Each row is a point on a tangle of strands that fork and nearly touch. The rows are in no order.
In the rows, zero is written as 128.
Two points are linked if the straight distance between their rows is under 64. Some points are linked to none.
Gal: 82  126  127  109  141  152  97  108  91  101  141  141  149  149  123  110  136  103  125  123  131  154  115  119
bupu: 156  148  135  144  101  172  138  148  126  111  134  121  158  129  134  156  121  169  146  134  145  143  110  128
zodi: 110  138  128  130  131  179  96  131  85  134  145  155  175  139  147  113  123  114  128  131  138  184  127  132
Defi: 126  131  107  130  158  118  144  122  127  138  136  104  111  121  122  133  136  125  86  136  120  115  159  121
kisod: 90  128  134  98  143  131  95  105  115  100  146  145  133  155  128  112  134  105  125  128  130  150  115  116
palud: 94  114  127  127  134  100  142  129  151  108  120  133  116  122  135  102  135  107  157  107  146  93  115  101
Fugur: 125  137  123  140  127  144  146  124  98  114  128  100  137  108  133  136  128  158  126  137  129  114  116  122
Nofi: 117  137  122  116  149  114  138  134  134  132  123  119  108  127  130  140  129  131  94  129  129  127  143  128
ded: 102  109  142  108  130  94  116  112  138  139  118  135  85  101  138  133  118  125  161  121  137  128  93  127
tulef: 136  119  118  127  143  92  124  119  178  127  126  153  87  95  110  95  144  128  122  100  138  112  117  143
tusu: 107  96  125  110  94  114  139  129  116  85  109  159  153  127  132  113  135  105  164  114  150  84  115  128
ren: 144  142  137  131  101  152  137  145  124  92  129  121  153  129  126  144  122  159  145  132  146  124  107  127
dilen: 116  137  108  138  152  136  136  119  99  132  144  106  139  133  124  115  137  121  94  141  112  126  160  117
Kap: 133  111  149  128  124  88  116  116  182  149  128  134  85  141  111  111  121  120  155  113  121  122  118  128
Sul: 133  130  126  126  133  110  142  133  151  143  113  117  97  113  121  133  135  131  103  108  141  114  155  152
Sevu: 134  139  111  124  147  149  141  112  106  104  132  106  132  116  116  152  139  159  106  143  131  127  117  127
rozus: 103  114  113  146  160  110  140  110  131  144  134  109  100  70  130  114  138  126  132  115  133  97  123  117
zakil: 151  132  108  139  130  136  142  152  116  172  128  109  130  132  130  152  118  108  96  148  108  139  167  135
Sugo: 153  149  129  151  113  176  146  153  126  130  127  131  157  122  160  162  123  171  135  137  143  153  114  130
fud: 108  125  140  106  124  126  93  105  112  129  144  137  130  169  125  113  119  99  129  136  115  157  132  129
zame: 102  121  136  129  144  111  104  130  123  163  140  120  119  142  133  125  116  79  125  135  105  139  150  103
tedo: 140  153  135  114  117  149  138  162  141  111  113  139  129  139  141  178  111  159  123  134  144  149  107  131
Migom: 126  114  119  112  120  117  128  107  107  80  122  145  140  119  113  91  154  131  128  123  135  98  124  137
Kod: 112  126  134  139  126  150  118  121  82  140  134  118  147  119  144  140  115  130  147  143  115  146  109  120
bosib: 154  127  103  120  141  141  157  120  125  144  122  107  109  127  115  168  127  145  104  147  115  127  142  144
Fusam: 140  117  119  95  148  111  94  88  126  129  149  139  104  140  112  129  139  119  100  151  111  151  123  133
gev: 139  156  141  117  119  160  94  139  125  90  146  148  159  143  99  143  128  138  140  123  166  161  116  117
Gegom: 122  148  138  157  114  136  152  148  132  140  129  99  134  150  137  122  115  135  130  126  121  116  142  109
bidi: 129  103  120  126  136  114  115  105  113  168  128  107  109  77  118  137  126  116  124  132  116  123  138  142
zuze: 96  107  133  134  99  121  146  128  128  128  102  121  134  143  139  116  126  112  187  116  144  100  114  109
nugos: 140  129  155  124  109  104  137  136  163  118  123  122  108  162  113  119  121  140  140  122  126  110  120  127
riz: 135  114  149  125  135  94  118  124  192  160  127  132  83  120  114  121  121  119  134  103  126  127  130  146
lila: 110  125  145  123  135  107  111  130  129  157  132  119  109  141  135  136  110  104  136  132  112  137  133  114
vonus: 124  126  130  122  120  111  131  131  154  142  101  121  103  89  126  128  135  130  113  99  149  112  150  170
Dofo: 132  166  131  130  119  148  136  159  147  89  136  124  157  165  121  133  123  139  111  125  147  131  141  113
mavuz: 145  143  133  152  117  176  129  150  123  147  137  150  182  135  180  123  126  145  134  141  133  176  142  135
ririv: 93  123  140  144  105  129  134  133  122  135  111  119  140  162  147  126  116  113  180  123  132  122  111  101
tabuz: 136  148  127  156  112  143  162  162  133  156  114  109  124  133  145  139  117  137  107  123  127  117  158  130
Tamud: 130  112  126  116  130  102  124  111  139  81  135  153  127  130  110  90  153  127  134  124  129  104  108  120
Lufu: 173  112  129  128  123  115  135  101  148  159  115  112  96  121  97  134  134  151  131  130  111  114  131  158
niz: 172  113  141  135  120  99  137  112  173  136  119  130  94  117  99  102  138  151  150  110  123  95  112  146
kobi: 164  113  121  119  140  111  123  116  158  166  129  117  94  141  99  138  130  113  103  132  105  129  161  147
bav: 123  122  152  123  120  102  126  120  149  144  128  114  102  144  123  122  115  128  153  126  120  122  119  122
bonor: 100  142  113  125  151  136  124  120  100  115  143  119  142  135  128  117  139  123  95  135  125  135  146  117
daza: 152  110  114  119  130  91  118  119  151  86  135  182  119  131  112  75  156  125  133  113  119  96  107  125
dul: 146  111  122  134  128  125  124  126  105  178  125  100  116  90  126  154  120  114  123  142  110  128  145  139
noni: 134  166  131  139  136  153  147  162  147  103  138  115  150  155  129  150  124  150  111  126  137  131  130  98
lov: 159  112  125  134  133  113  121  129  152  177  128  102  107  120  101  137  125  109  112  128  107  125  170  150
Bez: 124  124  125  148  132  145  123  136  72  166  127  116  144  96  155  152  113  120  130  147  104  142  122  122
fif: 88  137  120  120  139  163  102  122  80  111  140  145  163  145  135  111  133  105  116  127  136  162  128  129
vadit: 116  82  123  115  113  117  142  112  111  75  122  155  151  111  120  108  142  117  169  121  143  78  95  121
Fos: 126  156  127  139  133  147  126  155  125  135  135  130  153  159  148  140  115  128  108  138  124  158  145  120
tari: 153  121  118  113  145  127  143  149  140  172  112  118  92  122  123  183  115  114  103  134  118  135  157  146
fulu: 139  144  123  153  121  165  147  150  105  150  118  134  153  104  176  158  119  155  121  143  122  152  121  133
mufu: 130  128  122  90  149  130  99  106  112  123  141  136  117  135  122  157  128  125  98  148  122  159  121  131
Mebud: 129  122  145  96  117  119  94  102  135  85  137  152  132  159  109  111  137  128  146  131  128  138  99  131
zep: 120  120  129  116  112  100  137  129  141  113  99  135  109  83  129  117  142  129  123  99  157  96  133  161
Belu: 118  132  131  134  126  134  135  124  103  135  123  106  126  118  141  140  117  145  135  136  120  126  117  123
veba: 139  139  118  151  138  161  136  156  99  158  123  144  163  103  173  161  123  135  107  151  115  165  130  128
puve: 141  162  147  137  121  167  99  146  129  118  145  152  164  139  120  150  118  144  153  123  164  175  112  103
Zime: 128  133  149  127  102  129  143  144  126  83  125  123  149  131  129  133  121  140  148  125  141  101  108  119
zare: 89  137  146  144  115  143  120  142  118  129  122  135  150  161  155  125  110  113  168  125  128  141  112  105
Sibo: 114  120  118  118  115  107  130  112  121  109  108  138  119  101  124  98  146  123  130  111  144  104  137  148
Ziv: 126  141  143  165  109  151  144  157  111  161  116  122  145  118  175  148  109  139  143  135  112  143  120  120
tep: 143  142  113  153  126  146  155  160  118  167  123  110  132  128  146  144  117  124  94  137  114  130  164  132
Pigik: 118  98  120  155  124  120  131  91  151  161  117  107  119  107  114  100  138  121  184  111  126  97  129  133
zofu: 119  138  128  131  144  128  105  142  100  155  143  122  142  149  141  132  111  83  109  149  104  155  150  107
subev: 121  141  153  155  107  150  130  152  113  146  121  134  155  129  174  148  106  141  159  133  121  152  103  119
rupev: 134  136  116  125  142  127  119  143  114  158  134  119  130  144  133  147  117  101  90  146  108  149  162  128
kifud: 131  129  114  122  126  124  139  114  114  75  128  128  147  126  107  95  156  139  107  128  133  101  136  136
fabu: 172  115  138  122  111  108  132  107  156  141  109  126  97  129  100  116  141  156  137  116  116  108  126  162
Zufi: 132  147  125  123  114  131  150  151  139  88  124  125  144  152  122  120  131  135  101  120  139  109  150  127
fofuz: 101  151  147  150  133  147  116  143  124  127  142  122  155  158  139  132  110  122  152  134  119  146  113  90
vobid: 136  106  129  106  126  79  134  129  159  89  127  171  102  102  124  105  134  123  141  111  141  92  90  125
zuva: 148  117  122  138  118  141  128  137  85  176  123  111  131  94  143  158  114  123  123  153  109  140  136  137
Rasot: 125  115  123  106  131  83  124  123  165  105  117  166  91  94  120  103  139  124  122  104  148  109  105  143
sebe: 136  141  124  148  134  165  124  152  108  155  132  158  179  127  180  130  128  126  112  144  120  176  141  135
pozo: 125  149  141  151  127  174  95  145  115  131  153  157  175  140  131  129  123  130  157  124  157  184  117  101
zerad: 161  119  146  137  125  98  149  127  175  118  126  124  103  144  102  102  135  148  139  114  121  94  115  124
Fiza: 115  123  138  120  121  119  143  135  123  76  131  130  144  122  127  120  129  130  148  123  143  95  107  108
Fot: 105  104  115  136  148  111  119  105  133  160  127  112  110  69  128  122  132  114  137  113  129  117  138  142
Bori: 113  142  138  135  124  174  90  132  99  129  149  148  171  145  138  126  116  121  151  132  141  184  117  123
Dogiz: 94  96  128  121  96  111  141  134  121  108  95  143  138  129  139  120  130  105  181  113  155  90  106  118
pup: 160  104  132  146  129  122  132  115  154  173  123  98  102  97  103  132  129  135  131  116  116  110  150  160
dopat: 154  121  110  105  141  107  119  108  148  148  129  133  97  146  102  129  138  119  92  138  108  131  159  150
kegos: 140  115  128  133  144  98  111  124  201  140  127  145  87  104  112  102  137  121  130  92  131  116  126  157
pade: 158  133  104  118  140  141  154  141  133  155  121  115  108  141  119  175  119  128  103  146  105  137  157  142
zoguv: 100  127  118  117  165  115  132  112  124  99  144  127  113  103  130  114  139  138  109  132  133  118  106  101
div: 160  140  127  124  105  145  154  140  137  125  114  117  118  148  124  155  121  159  122  133  129  128  130  150
sezub: 126  132  130  115  110  123  102  110  115  125  132  134  135  167  119  104  128  109  123  135  123  147  146  144
zer: 125  129  118  111  129  112  109  98  125  114  132  142  124  156  113  94  148  119  104  132  120  133  145  142
suko: 121  103  130  116  125  118  152  124  115  65  133  138  148  104  121  109  138  132  150  123  142  75  94  113
Dofoz: 137  124  120  110  141  110  114  97  137  125  137  137  108  148  111  110  145  128  101  137  116  132  137  134
vuv: 119  143  111  129  127  120  148  129  129  98  121  118  135  138  121  102  144  131  97  123  137  106  156  129
neduv: 147  138  96  116  150  154  146  113  108  123  132  109  125  120  117  168  133  155  101  151  118  133  131  133
Pakob: 102  120  120  132  161  107  139  114  124  125  141  115  105  95  133  118  136  133  121  129  127  115  114  107
rufe: 104  143  143  145  133  131  136  136  131  124  142  101  137  159  131  123  118  129  146  131  117  123  123  94
damab: 130  142  142  105  117  138  96  123  130  90  136  140  140  156  113  134  123  136  134  131  144  154  113  132

A fork is a point with three links. Follow the links from the first point to the second and name the forks in between, in order.
gev, dopat | Dofoz
vobid, tabuz | bav > zakil
zame, Fusam | bav > Dofoz
neduv, nugos | pade > zakil > bav
Sul, vuv | Migom
rupev, Dogiz | zakil
Dofoz, zofu | bav
dul, tari | pade

Follow the links from the first point to the second, and from the first to the third. Name the last point that the two ways share.
tabuz, tulef, Lufu | bav
mufu, lila, pozo | Dofoz
zerad, kisod, mufu | Dofoz
niz, bosib, vobid | bav
Kod, lila, rufe | zakil
neduv, Dogiz, Rasot | zakil
daza, zep, vuv | Migom
